Points, in no order, along strands that fork, close into loops and pass close to each other.
Points whose rows are less than 52.8 apart are linked; no others are. Some points are linked to none.
dop: [  4,   1,   3,  22,  12,   3,   0, -15,  -1,  19,   2,   1, -11,   4,   8,
  10,   3, -10, -10,   7, -18,   2,   8,  16,  -3, -11, -18,  -3,  12,  -6,
 -21,  -2,   6,   9, -10,   2, -30,  -1, -22,  23,  -6,   9, -31,  10,  -9,
 -22, -26,  -8]
Seti: [  5,  13,  15,  -4,  12,  -7, -15, -21,   3,  -2,  -1,   7,  -5, -11,  -3,
  -7, -17,  -6, -14,  -5,  -5,  16,  -6,  11,  -9, -13,  32,  43,  -3,  13,
   0, -19,  10, -15,  18,  11,   4,   3,  -1,   3,  -5,  10, -15, -15, -12,
   7, -13,  -6]
rufe: [-11,  -3, -11,   2,  -6,  -4,  18,   0,  -2,  -5,   6,   9,   8,   9,  -2,
  -9,   1,   8,   2,  -4, -10,  -1,   2,   8,  10,  17, -18,  -3,   1,   1,
  11,   9,   0,   7, -10,  -3,  -7,   9,  16, -13,  -5, -12,  14,  -1,  24,
  -3,  16,  17]
lenim: [  2,  10, -10,  13,  -1,  -8,   4,  -2,  -7,  -8,   6,   4,  26,  -4,   8,
   7,  -1,  -1,   0,   0,  -4, -14,  -9,   2,  -8,  -1,  -8,  -8,   5,  -9,
   9,  14,   4,  11, -28, -13, -18,  14,  11,   2, -17,   0, -17, -11,  -9,
 -13,   4,  17]
gid: [  5,  -5,   3,   4,   7,   2,   5,  -2,   6,  10,   1,  -4,  -6,   6,   0,
   2,  -1,  -1,  -1,   4,   4,   3,   5,  -2,   8,   0, -20,  -9,   5,   7,
 -15,   1,  -6,   2, -10,  -6,   0,  -2,  -2,   5,   5,  -7,  -5,   8,   2,
   2, -13,  -9]
nide: [  9,   9,  -1,   8,  -6,   5, -12,  -7,  -7,   3,   3,  -3,  10, -10,   9,
  11,   5, -10,   4, -10,   9, -16,   2,  -1, -11,  -3,   1, -14,  -2, -12,
  -1,  12,  -1,  -2,  -4, -16,  -7,   5,  -9,  13,  -7,   0, -14,   5, -21,
  -4, -11,  -3]
Popen: [  7,  -2,   0,  -5,   0,   2,  -7,  20,   5,  -6,  -4,  -4,  -2,  -5,  18,
  -7,  -6,   0,   4,   6,  10,  -4,   8,  -5,  -9,   5,   4,  -4, -10, -18,
 -15,  16, -10,  -9,  23,  28,   3,  -3,  -2,  -3,  12, -12,   6,   7,  11,
 -12,   1,  -3]
Goz: [-10, -13,   8, -13,   3,   0,   7,  14,   0,   7, -10,   8, -12,  22, -15,
  -5,   6,   9,  11,   3,  -7,   8,  10,  -6,  19,  16, -21, -15,  17,   7,
  -7,  -9, -10,  10,   0,  -1,  16,  -5,   6, -13,   0,  -8,   7,  14,  20,
   4,   2,  -1]
Ruvo: [  0,  17,   3,   6,  12, -15,  -8,   8, -11, -12,   6,  16,  -2,  -1,  16,
  -8, -11,   1,  -6,  13,  -6,   0, -25,  -1, -12,  -9,  10,  10,  -9, -12,
  -4,  17,  11,   9,   8,  33, -15,  -3,  11, -13,  -1,   4,  -6, -10,   2,
   0,  -9,   6]
guz: [  4,  -3,  15,  -4,   4,   1,  -4, -23,   5,   6,  -2,   2,  -4,  -7,  -9,
   1, -15,  -1,  -2,   3,  -9,  21,   3,   6,  -2, -14,  28,  50,  -5,  27,
   6, -18,  13,   0,  18,   4,   7,  12,  -6,  10,  -5,  21, -14, -19,  -9,
  12, -11,  -4]
lubok: [  3,   3,  -1, -14,  -1,   3,   4,   6,  -7,   1,  -3,   2,   3,   3,  -4,
  11,  22,   6,   6,  -6,  -4, -18,  -1,  -8,   3,   1, -15, -12,   5,  -4,
   6,  13,  -9,   4,  -9, -25,   2,   2,  -1,   4,  -8,  14,   5,   2,  -5,
  10,  -9,   5]
faz: [  2,  -7,  -2, -17,   5,  -7,  18,  -8,   5,   0,  -2,   1,  -7,  -3, -15,
   0,  -5,  -6,  -2,  15, -11,  10,  -8,  -4,  11,  -7,  -4,  32,  -6,  26,
  17,   9,   8,  10,   7,  13,  -2,  -2,  12,  -3,   5,  20,   9, -10,   1,
  12,  -9,  14]
palu: [ -2,  -4,   4,  -6,  -4,   7,   1,   3,   0,   2,  -7,   1,  -1,   5, -13,
   5,  16,   8,   4, -12,  -5,  -7,  -5,  -6,   5,   1, -10, -17,  12,   2,
   1, -14,  -8,   4, -15, -33,   8,  -2,  -3,   7,   0,   1,   1,   3,  -4,
  10,  -2,  -2]
Lur: [  6,   8,  -6, -22, -10,   8,  -1,  10,  -7, -16,  -3,  -6,   6,  -4,   8,
  -2,  -2,  -1,   6,  -7,  17, -10,  -5,  -9, -19,  -1,  20,   5, -23, -17,
   9,  19,  -4, -19,  22,  15,   3,  -3,  -9,  -3,   3,   8,  21,   0,  -2,
  -5,   1,  -3]
lim: [-16, -16,   4, -24,   0,  -3,  11,  15,  -4,   4, -12,   0, -17,  22, -22,
  -1,   6,  13,  11,   2, -10,  -2,   2, -14,  16,  16, -15, -12,  16,  18,
   3,  -9,  -2,   5,  10,  -4,  22, -10,   5, -12,  -5,   9,  13,  15,  18,
   8,  -3,   3]
Merul: [-10, -16,  -4, -25, -11,  -5,  17,  10,  -4,  -3,  -4,  10,   3,  13,   1,
  -3,  16,   5,  11,  -2, -11, -17,  12,  -2,   5,  23, -19, -10,   1,   0,
  15,   1,   0,   1,  10,  13,  13,   9,   1, -17,  -8,   2,  20,   9,  26,
   5,  13,   7]
Surel: [  7,  11,   0,  20,  -2,  -1, -13, -12,  -8,   7,   0,  -3,   9, -10,   7,
   9,  -6, -16,  -1,  -7,   5, -12,   0,   7, -17,  -4,   5,  -9,  -5,  -7,
  -5,   3,   9,  -2,  -1,  -5, -15,   9, -10,  17,  -8,   2, -22,   3, -19,
 -13, -16,  -1]
giv: [ 13,  16,  13,   2,  15, -11, -12,  -8,   1,  -7,   1,   1, -14,  -9,   8,
 -13, -16,  -7, -12,   9,  -8,   9, -16,  10,  -7, -18,  17,  16,  -6,   3,
 -12,   0,   8, -14,  16,  26,  -7,  -6,   6,  -8,   5,   4,  -5,  -2,  -8,
   1, -17,  -3]
gaki: [  8,  -5,   4,   3,   5,   5,   5, -17,  -1,  15,  -1,  -6, -16,   9,  -3,
   7,   8,  -8,  -5,  -1,  -7,   0,   3,  -4,   0,  -5, -11,   7,   4,  16,
 -12,  -3,   9,   2,   0,  -6,  -7,   3, -20,  22,   4,  19, -14,   8, -16,
  -1, -29,  -9]
Suk: [  9,   4,  -2,   4,  -7,   6, -10,  10,   1,  -3,   3,   1,  12,  -8,  19,
   7,  10,   2,   5,   2,   5, -16,   6,  -4,  -5,  -2,  -4, -16,  -1, -25,
  -2,  24,  -8,   5,   0,  -6,  -5,  -1,  -1,   6,  -8,  -5,  -5,   5,  -8,
  -8,  -3,   2]
sobi: [ -8, -16,   5,   0,  -2,   7,  -8,   6,   4,   6,  -7, -13, -10,   7, -22,
   4,  -2,  10,  10, -13,   2,   0,  -3, -13,   6,   4,   8,  -8,  16,  22,
  -4, -32,   0,  -6,   6, -28,  23, -13, -10,  12,  11,   2,  -3,   5,  -6,
   9,  -2, -13]
suv: [  4,  11,   1,  10,  -5,   2, -14,  -6,   9,   6,  -1,   6,   8,  -7,  11,
  10,  24,   3,   4, -11,   6,  -9,   1,   5,   1, -11,  -9, -23,  15, -25,
   0,  -7,  -7,   7, -27, -30, -17,   1,  -7,   6, -10,  -8, -19,  -4, -15,
  -4,   4,  -1]
zek: [ -3,   4,  -2,   9,   0,   8,  -2, -10,  -3,   0,   8, -10,  -6,  -7,  -6,
   3, -16,   0,  -1,  -5,  22,   8,   5,   3,  -2,   5,  19,   5, -10,  22,
   3, -13,   4, -12,   1,  -6,  18,   1,   5,   3,  13, -11,  11,  -4,  -2,
   8,  11,  -7]
Nif: [ -4,   2, -10,   3,   1, -10,  20,  -6,  -1,  -5,   7,   2,   5,   3, -10,
  -2,  -6,  -3,  -4,   2,  -9,   1, -10,   4,  10,   7, -15,  13,   0,  16,
  14,  11,   4,   9, -13,  -3,  -5,   7,  17,  -5,  -1,   4,   9, -10,   9,
   2,   5,  15]
vedu: [ 15,   6,   7,  13,   1,   2, -12,   6,   1,  -2,  -6,  -7,  -5,  -9,  17,
 -11, -14,  -6,  -3,  10,   6,  -4,   4,   3, -13,  -7,   6,  -7, -11, -11,
 -16,  13,  -4, -12,  20,  14,  -5,  -3,  -6,   2,  12,  -8,  -4,  12,  -3,
  -9, -15,  -6]
lat: [  6,  -3,   4, -27,   4,   5,   5,  -2,   5,  -1,  -6,  -9, -17,  -2,  -7,
  -6, -13,   3,  -2,  15,   7,  12,   5,  -1,  -1,   3,   9,  14,  -9,  22,
   1,   5,   2,  -7,  22,  21,  18,  -9,   2,  -8,  15,  12,  23,   3,  11,
  10,  -4,   1]
Teno: [-11, -13,   0, -21, -11,  -5,   3,  16,  -2,   2,  -4,  15,   7,  12,   8,
  -2,  25,   7,  12,  -5, -10, -11,  17,  -2,   8,  16, -17, -15,   7, -17,
   7,   3,  -8,   4,   2,   7,  11,   7,   0, -11, -12,  -3,  12,  10,  23,
   4,  19,   2]
raf: [-21,   0,  -7,  -4, -16,   9,  10,   0, -17,  -2,   3,  -2,   3,   7, -16,
   4,   8,  10,   5, -10,   2,  -9,  -7,  -6,   0,   9,   6,  -5,   2,   9,
  22,  -6,  -8,  -5,  -5, -31,  10,   1,   2,  -1,  -7,   2,  15,   5,  -2,
  15,  18,   4]
tagon: [  0,  10,  -7, -27,  -1,   2,   6,  10,  -5, -15,   0,  -2,  -4,   0,   8,
  -7,  -5,   2,   5,  -6,  13,  -4,  -8,  -5, -12,   3,  14,  12, -21,  -9,
  10,  14,   1, -15,  16,  28,   0,  -3,  -2,  -8,   3,   5,  26,  -7,  11,
  -4,   8,   0]
petu: [ -7,  -8, -11, -23,  -9,  -2,  21,   6,  -3, -11,  -1,   3,   5,   8,   3,
  -4,   7,   3,   8,  -7,  -5, -17,   2,  -2,  -1,  22, -11,   2,  -8,   0,
  20,   6,   1,  -5,  10,  15,   4,   6,   3, -15,  -3,   5,  28,  -3,  22,
   0,  16,  10]
mudud: [  7,   0,   5,  30,  13,   0,  -4,  -7,   4,  19,   1,  -5,  -7,  -3,  13,
  -2,  -8,  -8, -14,  18, -12,   5,   9,  12,  -4, -14, -16,  -6,   9,  -6,
 -22,   0,   3,   7,  -3,  12, -27,  -3, -13,  14,  -3,  -4, -23,  11,  -1,
 -20, -23,  -9]
mavif: [  5,   3,   5,  18,  10,  11,  -7, -14,   9,  19,   0,   1, -10,   0,   3,
  16,   9,  -7,  -6,  -8,  -2,   2,  12,  12,   0,  -4, -13, -12,  12, -11,
 -24, -19,   1,   4, -15, -13, -26,  -6, -23,  22,  -3,  -7, -31,   4,  -7,
 -19, -18, -11]
Tar: [-11,   3, -12, -13, -14,   6,  22,   3,  -9, -13,   2,  -4,   8,   6,  -4,
  -3,   1,   3,   3, -10,   1, -11,  -3,  -3,  -5,  17,   5,   6, -12,  -2,
  25,   5,  -3,  -9,   4,  -1,   3,   6,   6, -13,  -6,   4,  29,  -6,  10,
   2,  24,   9]
fesen: [-18,  -8,  -2,   1, -12,   9,  -5,   3,  -4,   0,  -4,  -4,  -3,   5, -22,
   0,   7,  12,   7, -17,  -1,  -2,  -9,  -6,   3,   6,   7, -13,  14,  13,
   9, -26,  -6,  -1,  -6, -38,  14,  -5,  -4,   6,   1,  -6,   4,   4,  -4,
  13,  13,  -1]
rek: [-10,  -6, -11,   0, -32,   6,  -9,  14,   5,  -5,   4,   2,  19,  -3,  21,
  -4,  16,   6,   3,  -8,   7,  -1,  12,   0,   1,   7,   3, -15,  -1, -36,
  -1,   7, -11,  -5,  -3,   2,   2,  -2,   7,  -7, -12, -18,   9,  -6,  -1,
 -12,  30,  -3]
ruzor: [ -2, -10,   5,  14,  18, -16,   7, -25,   5,   5,   6,   0,  -1,  -4, -14,
   4,  -9, -12, -13,   4, -28,  10,  -2,   5,   5, -19,   5,  34,  -4,  13,
  -8, -10,  15,  11,  -3,  19, -16,  12,  -1,   4,  -1,  23, -25,  -5, -14,
  -6, -13,   8]
moma: [  0,   4,   5, -10, -15,   4,  -9,  15,   2,  -2, -18,   4,   3,   0,  -9,
   0,  28,   9,   4, -14,  -5,  -5,   0,   3,   3,  -9,  -3, -28,  16, -17,
   3, -11,  -9,  12, -19, -38,   3,  -1,  -7,   1,  -2,   9,   3,  -2,  -3,
  13,  12,   3]
vetar: [ 14,  12,   5,  26,   3,  -4, -12,  -9,  -2,   4,  -4,  -3,   0, -10,  11,
  -3, -16, -14,  -7,   3,   1,  -4,  -3,  11, -16, -10,   8,  -3,  -8,  -3,
 -12,   1,   9,  -9,  10,  10, -12,   3,  -8,   8,   3,   1, -14,   5, -12,
 -13, -19,  -3]
gefem: [  3, -10,  13,  -5,   7,   7,  -2,  14,  -1,  10,  -7,  -9, -19,  12, -11,
   2,  -8,   0,   9,   9,  12,  12,  13, -10,  11,   7,  -9, -12,  11,   4,
 -24,  -6, -11,  -4,   6,   7,  26, -10,  -1,  -8,  12,  -9,   3,  18,   5,
   7,  -5, -17]
beme: [ -1,   2, -12,  27,   0,  -3,  -1,   6,   4, -11,  10,   3,  13,  -6,  12,
  -8, -12,   5,  -2,   0,   7,   6,  -5,   8,   3,   4,  -2,  -7,  -6, -16,
   0,   2,   2,   3, -19,   3, -14,   2,  16, -12,  -3, -29,  -3,  -9,   8,
 -18,  22,   8]
Nupe: [  6,   4,  -2,  -4,  -5,  10,  -9,  -8, -11,   9,  -4,  -7,   1,   0,  -7,
   9,   3,  -6,   3,  -8,  16, -10,   3,  -7, -11,   1,  15,   5,  -7,  11,
   8,   2,   4, -11,  14, -18,   9,   1, -15,  19,   5,  15,  -2,   6, -20,
  14, -21, -12]
nemu: [  8,   4,   0, -10, -11,  14, -14,  -1, -12,   2,  -3,  -8,   3,  -6,  -6,
   7,   0,  -7,   3,  -8,  23, -10,   8,  -6, -14,   1,  23,  -5, -15,  -2,
   5,   5,  -1, -18,  26, -12,  18,  -4, -17,  11,  11,  12,   6,  13, -18,
  16, -14, -18]
taz: [  2,   1, -11, -10, -22,  11,  -1,  11,  -6, -15,   4,  -8,  15,  -8,   9,
   4,   6,  -3,   6, -13,  14, -11,   0,  -9, -14,   5,  15,  -6, -18, -24,
   6,  15,  -9, -16,  10,   4,   4,  -3,  -3,  -5,  -3,  -1,  17,  -5,  -9,
  -6,  17,  -2]
Vin: [  5,  21,  13,  11,  16, -14, -13,   3, -10,  -8,   5,  13, -11,  -4,  22,
 -11, -13,   2, -12,  18,  -8,   5, -21,   7, -12, -14,  14,   9,  -8, -13,
 -13,   6,   8,  -2,  18,  35, -10,  -6,  12, -16,   0,   2,  -7,  -3,  -4,
   2, -16,  -4]
sebu: [ 10,  -3,  -2,   8,  11,  -5,   3,   2,   8,   2,   2,  -5,  -4,  -2,   7,
  -9, -10,  -3,  -3,  14,  -2,   3,   3,   5,   6,  -2, -17,   0,  -1,   6,
 -14,  15,  -1,   7,   0,  15,  -8,  -2,   4,   1,   7,  -7,  -3,   2,  10,
  -5, -10,   3]
tuga: [ -3,   1,  -7, -16, -13,  15,  -2,   5, -11,  -5,   1, -12,   6,  -4,  -9,
   7,  -3,   1,   5,  -4,  25,  -8,   4,  -7, -13,   3,  25,  -1, -17,   0,
  17,   1,  -5, -19,  21,  -8,  24,  -5, -11,   4,   7,  10,  21,   5, -10,
  14,   6, -14]
lenev: [-17, -12,  -4, -27,  -5,   0,  15,   8,  -7,   3,  -5,  -6,  -9,  15, -17,
   5,   8,  13,   8,   7,  -5, -11,  -2, -13,   9,  13,  -7,  -1,   3,  22,
  19,   3,   0,   1,  13, -10,  19,  -9,   2,  -5,  -5,  21,  21,   8,  10,
  14,  -6,   3]
geguz: [ -5,  -1,   2,  13,  -1,   7,  -4,  -8,   1,   7,   8, -10,  -9,  -2,  -8,
   4, -11,   2,   1,  -9,  20,   8,   6,   0,   3,   7,   5,  -7,  -4,  16,
 -10, -18,   0,  -9,  -6, -10,  16,  -1,   4,   2,  13, -18,   4,   5,  -3,
   7,   8, -14]
Gizis: [ -5,  12,  -4,  26,  19, -16,  -9,  -7,  -2, -10,   7,   4,   4, -11,   2,
  -1, -22,  -9, -14,   1,  -4,   7, -23,   8, -11,  -8,  12,   8,  -5,  -1,
  -9,  -5,  14,   5, -19,  15, -11,   3,   8, -12,  -2, -12, -15, -21,  -2,
  -7,   7,   7]
zav: [ -3,  -4,  -6,  14,   1,  -2,  -3,  10,  11,   0,   8,   7,  15,   4,  18,
  -8,   5,  10,   0,   6,   3,   2,  13,   5,  10,   9, -14, -12,   4, -20,
   0,   6,  -8,   8, -10,   4, -10,  -1,  13,  -3,  -2, -26,  -5,   4,  14,
 -13,  16,   5]
paf: [-18,   4, -12,  -3, -20,  10,  19,  -1, -18,  -8,   5,  -3,  10,   5,  -9,
   1,   2,   5,   3,  -9,   6,  -9,  -3,  -3,  -3,  12,  12,   1,  -8,   4,
  28,  -1,  -6,  -9,   0, -18,   7,   6,   4,  -7,  -8,   1,  23,  -2,  -1,
  10,  28,   7]
kom: [  9,  -9,   7, -16,  11,  -9,  13, -13,   6,   0,  -2,   3,  -9,  -8, -14,
  -4,  -6,  -7,  -5,  13, -18,  14,  -8,  -5,   8, -23,   3,  40,  -6,  20,
  10,   4,  10,   6,  11,  19,  -9,   2,   8,  -4,   3,  23,  -6,  -6,  -9,
  11, -19,  14]
mizag: [  1,  13,  -4,  11,  -3,  -3,  -2,  -8,  -3,   3,   4,   6,  17,  -2,   8,
  11,  16,   5,   5,  -9,   0, -13,  -2,   4,  -2,  -8, -13, -15,  13, -17,
   8,   5,  -3,   8, -34, -27, -20,  11,   4,   4, -19,  -4, -20,  -5, -14,
  -6,   5,  12]
Soge: [ -1,   4,   3,  22,  24, -19,  -7, -14,   3,  -3,   4,   5,   0,  -9,  -4,
  -2, -18, -10, -16,   5, -20,   9, -19,   8,  -5, -16,   7,  15,  -3,   4,
 -14,  -5,  14,   8, -13,  23, -14,   1,   7,  -9,  -2,  -2, -18, -16,  -4,
  -4,  -2,   7]
Babo: [  9,  -1,  -1,  27,  19,  -5,  -2,   2,  10,  11,   3,  -3,   3,  -3,  16,
  -8,  -9,   0, -13,  23,  -7,   5,   6,   8,   2,  -6, -22,  -6,   9,  -5,
 -15,   6,   1,  16,  -7,  15, -24,  -4,   2,   6,  -3, -14, -19,   4,   9,
 -14, -10,   0]
Ren: [  3,   3,  -2, -32,   5,   0,   6,   4,   2, -10,  -5,  -5, -13,  -1,   1,
  -7,  -9,   1,   1,   4,  10,   4,  -1,  -1,  -4,   6,   7,  13, -17,   5,
   4,  10,   2, -11,  20,  29,   8,  -5,   1, -10,  11,   7,  26,  -3,  17,
   2,   2,   2]
lod: [ -4,  -5,   0,   1,   7,  -7,  -4,  17,  13,   8,   4,  14,  10,  11,  17,
  -8,  18,   7,   2,   9,  -1,   2,  23,   0,  15,  12, -20, -14,  17, -19,
   0,   3, -13,  10,  -5,   9,  -2,  -2,  10,  -3,   0, -22,  -7,  13,  20,
 -10,  12,   3]
til: [ -1,   9, -11,  28,   7,  -8,  -2,  -2,  -2, -13,   9,   1,  13, -11,   5,
  -1, -18,  -6,  -6,  -2,   8,   2, -15,   7,  -7,  -2,   5,  -2,  -6,  -5,
  -1,  -1,  11,   2, -22,   3, -12,   6,   9,  -9,  -4, -18, -11, -15,  -1,
 -14,  13,   8]
nak: [  1,  14, -11,   0,  -4,  -2,   7,   1,  -9, -17,   4,  -2,  16,  -6,  -1,
   2,  -7, -10,   0,  -5,  10,  -9, -12,  -3, -12,   1,  12,   7, -10,   0,
  16,  14,   2,  -5,  -5,  -4,  -5,   8,   3,   0,  -1,   5,   3,  -9,  -8,
  -5,   7,  10]
daz: [  4, -12,  15,   7,   2,   9,  -4,   3,  17,   9, -14,  -3,  -4,  11, -16,
   0,   6,   4,   2,  -8,  -5,  12,   6,   2,  12,   0,  -9, -23,  25,   4,
 -15, -40,  -9,   9, -18, -23,   9, -10, -10,   4,   7, -13, -11,   5,   0,
   0,  -1, -10]
pobu: [  6,   5,   5,  18,   6,   6, -13, -11,  12,  16,   2,   2,   1,  -6,   9,
  12,  11,  -5,  -1,  -6,   7,  -2,   6,   8,   2,  -6, -11, -21,  11, -18,
 -15, -16,  -5,   4, -19, -18, -21,  -5, -14,  14,  -5, -16, -27,   2,  -9,
 -12,  -6, -13]
kem: [ -1,  -1, -11,  -2, -33,  10, -11,  10,  -2, -11,   7,  -6,  16, -13,  17,
   2,  11,  -1,   4,  -9,  16,  -5,   5,  -4,  -8,   2,  12, -16, -10, -32,
  -3,  12, -11, -10,   2,  -3,   6,  -4,  -2,  -3,  -7, -10,   8,  -4, -16,
  -8,  21,  -8]
Guta: [  1,  -6,   2,  -2,   0,  13,  -9,  -3,  -4,  10,  -5, -11,  -8,   5, -13,
  12,   7,   4,   5, -12,   8,  -9,  -2, -13,  -3,   4,   8,  -2,   5,  16,
  -3, -19,   4,  -4,   8, -26,  13,  -6, -15,  22,   7,  11,  -5,   1, -15,
  13, -15, -15]
Munot: [ -1,   6,   5, -11, -16,   0, -14,  19,   4,  -1, -12,   8,   4,   0,   8,
   1,  32,   9,   4,  -9,   2,  -7,   7,   1,   6,  -8,  -7, -25,  14, -30,
  -1,   3, -13,  10, -15, -28,  -1,  -2,  -6,  -2,  -6,   7,   1,  -2,  -3,
   8,  12,  -3]
nub: [ -9,  -1,  -9,   1,   0,  -7,  17,   2,   3, -11,   6,   7,  -2,   3,   0,
 -11, -11,   6,   0,  -6,  -4,   3,   0,  10,   8,  18,  -6,   4,  -4,   1,
   3,   3,   3,  -1,  -5,  11,  -4,   6,  18, -19,   4, -18,  22,  -8,  26,
  -7,  25,  11]
sunan: [  6,   0,  -8,   1,  -3,   4,  -5,  20,   2, -13,   1,   4,  11,  -5,  23,
  -2,   2,   6,   5,   5,   3, -13,  -2,  -5,  -9,   4,  -1,  -3,  -8, -23,
  -3,  21,  -4,   3,  12,  19,  -8,  -3,   3,   2,   0,  -9,   2,   1,   9,
 -16,   2,   7]
rekem: [ -7,  -8,   5, -15,   1,  -8,  -3,  21,   5,   8,  -5,  22,   4,  14,  10,
  -4,  30,   6,   7,   2,  -7,   0,  24,  -1,  16,  11, -19, -16,  18, -20,
   3,  -1, -14,   9,  -4,   7,   6,   2,   2,  -7,  -5, -10,   0,  14,  24,
  -2,  16,   2]
geb: [  8,   5,  -4,  12,  12, -12,  -2,   8,   0,  -9,   0,   6,   4,  -4,  11,
  -6, -10,  -2,  -4,  13,  -9,  -2, -18,   2,  -6,  -4,  -7,   5,  -3,  -5,
  -5,  18,   6,  14,   0,  20, -19,  -1,   8,  -3,   1,  -1,  -7,  -9,   6,
  -9,  -7,  11]
rizo: [  9, -13,  13,  -7,   9,   2,   7, -21,   7,   7,   3,   0, -13,  -9, -10,
  -1,  -7,  -2,  -3,  13, -17,  25,   2,  -1,   8, -21,  14,  45,  -3,  31,
   6, -12,  14,   2,  18,  12,   4,   8,  -2,   3,   3,  23,  -8,  -5,  -8,
  11, -13,   2]
moge: [-12,  -8,  -6, -15,  -5,   1,  19,  -2,  -6,   7,  -2,  -3,  -5,  12, -15,
   7,   5,   9,   6,  10,  -6,  -4,  -9, -11,  10,   4,  -7,  11,   5,  32,
  23,   6,   2,   3,   4, -17,  11,  -4,   2,   4,  -2,  21,  15,  -1,   1,
  14, -10,   6]
sizi: [  4,  -5,   7, -10,   3,   6,   2,   4,   1,   5,  -2, -12, -14,   4,  -8,
   0, -13,   0,   3,  10,  14,   8,  12,  -5,   1,   6,   5,  -5,  -6,  13,
 -13,   3,  -5, -11,  14,  12,  26,  -5,   1,  -6,  17,  -1,  15,  12,   5,
   8,  -4, -10]
zuf: [ -1,  -2,   3,  13,  21, -17,   0, -21,   7,   0,   7,   1,   0,  -8, -13,
   1, -14, -12, -14,   1, -19,  13, -11,   6,   1, -16,  12,  31,  -4,  16,
  -5, -10,  14,   5,  -9,  16,  -8,   6,   6,   0,  -1,   9, -17, -16,  -7,
   1,  -4,   8]
Zur: [ 11,  10,   7,  -1,  11,  -2,  -9, -16,   4,  -4,   2,  -2, -11, -12,  -2,
  -8, -17,  -9, -14,   0,   4,  17,  -7,   9,  -5, -11,  25,  25,  -8,  19,
  -3,  -8,  10, -13,  10,  13,   7,   0,   1,   2,   9,   1,   2,  -7,  -1,
   6,  -6,  -2]
Buv: [  3, -14,  16,  -5,   5,   5,   2,  16,  10,   8, -18,   1,  -9,  19, -21,
  -6,   5,   7,   8,   0, -11,  15,   6,  -5,  18,   3, -13, -22,  28,   4,
 -10, -26, -13,  12, -10, -14,  14, -11,   0,  -4,   4,  -9,  -2,  10,  10,
   3,  -2,  -5]
roza: [  2,  -2,   3,   7,  -3,   5,  -6,   2,   4,   3,   5,  -6,   1,  -4,   3,
   3,  -3,  -2,   2,  -3,  16,   2,   8,  -1,   4,   4,  -6, -17,  -5,  -8,
 -13,   0,  -9,  -6,  -5,  -7,   8,  -2,  -1,   0,   7, -18,  -2,   9,  -4,
   1,   3, -13]
sati: [-15,   0,  -3,  -6, -26,   2, -12,  12,   3,   1,  -2,  10,  10,   6,  13,
  -7,  27,   8,   3, -10,   3,   7,  11,   2,   8,   3,  -1, -24,   8, -33,
   0,   1, -13,   4, -15, -16,   0,   0,   3,  -8, -11, -12,   6,   0,   3,
   0,  29,  -2]
fovig: [  2,   4,   2,  -2,   5,   5,   0, -13,   0,  -3,   4,  -4,  -9,  -9,  -8,
  -1, -19,  -1,  -3,   4,  10,  17,  -1,   6,  -1,  -3,  26,  25,  -7,  32,
  12, -10,   9,  -9,   6,   0,  18,  -1,   3,   4,   8,   0,  14, -13,   3,
  11,   7,  -2]
sakid: [  1,  -1,  -7,  -5,   1,  -6,  17,  -7,  -1,   2,   3,  -2,   2,   4, -10,
   4,  -1,  -5,  -2,   7,  -5,  -1,  -7,  -3,   7,   2, -13,  12,   0,  21,
  12,  13,   3,   8,  -6,  -6,   0,   4,   7,   4,   0,  13,   6,  -4,  -1,
   5, -10,   9]
noto: [  1, -14,   0,   8,   9, -10,  17, -22,   4,  10,   9,  -4,  -8,   5, -11,
   8,   0,  -9,  -8,   7, -19,  11,  -4,  -1,  13, -14, -14,  27,   2,  22,
  -3,  -1,  14,  18, -10,   8, -13,  11,  -3,  12,  -1,  23, -17,  -1, -12,
  -1, -14,   5]

A fork is a point with three links, a tip a point with one. Leave the first point through the second and follow the links. Name the first fork or tip that comes.
sakid, faz -> Zur
lat, Ren -> palu
moge, lenev -> daz
moma, Munot -> gefem
noto, ruzor -> fesen
fovig, zek -> sebu
mudud, dop -> lenim
daz, Buv -> sakid
raf, paf -> noto
fesen, sobi -> tuga
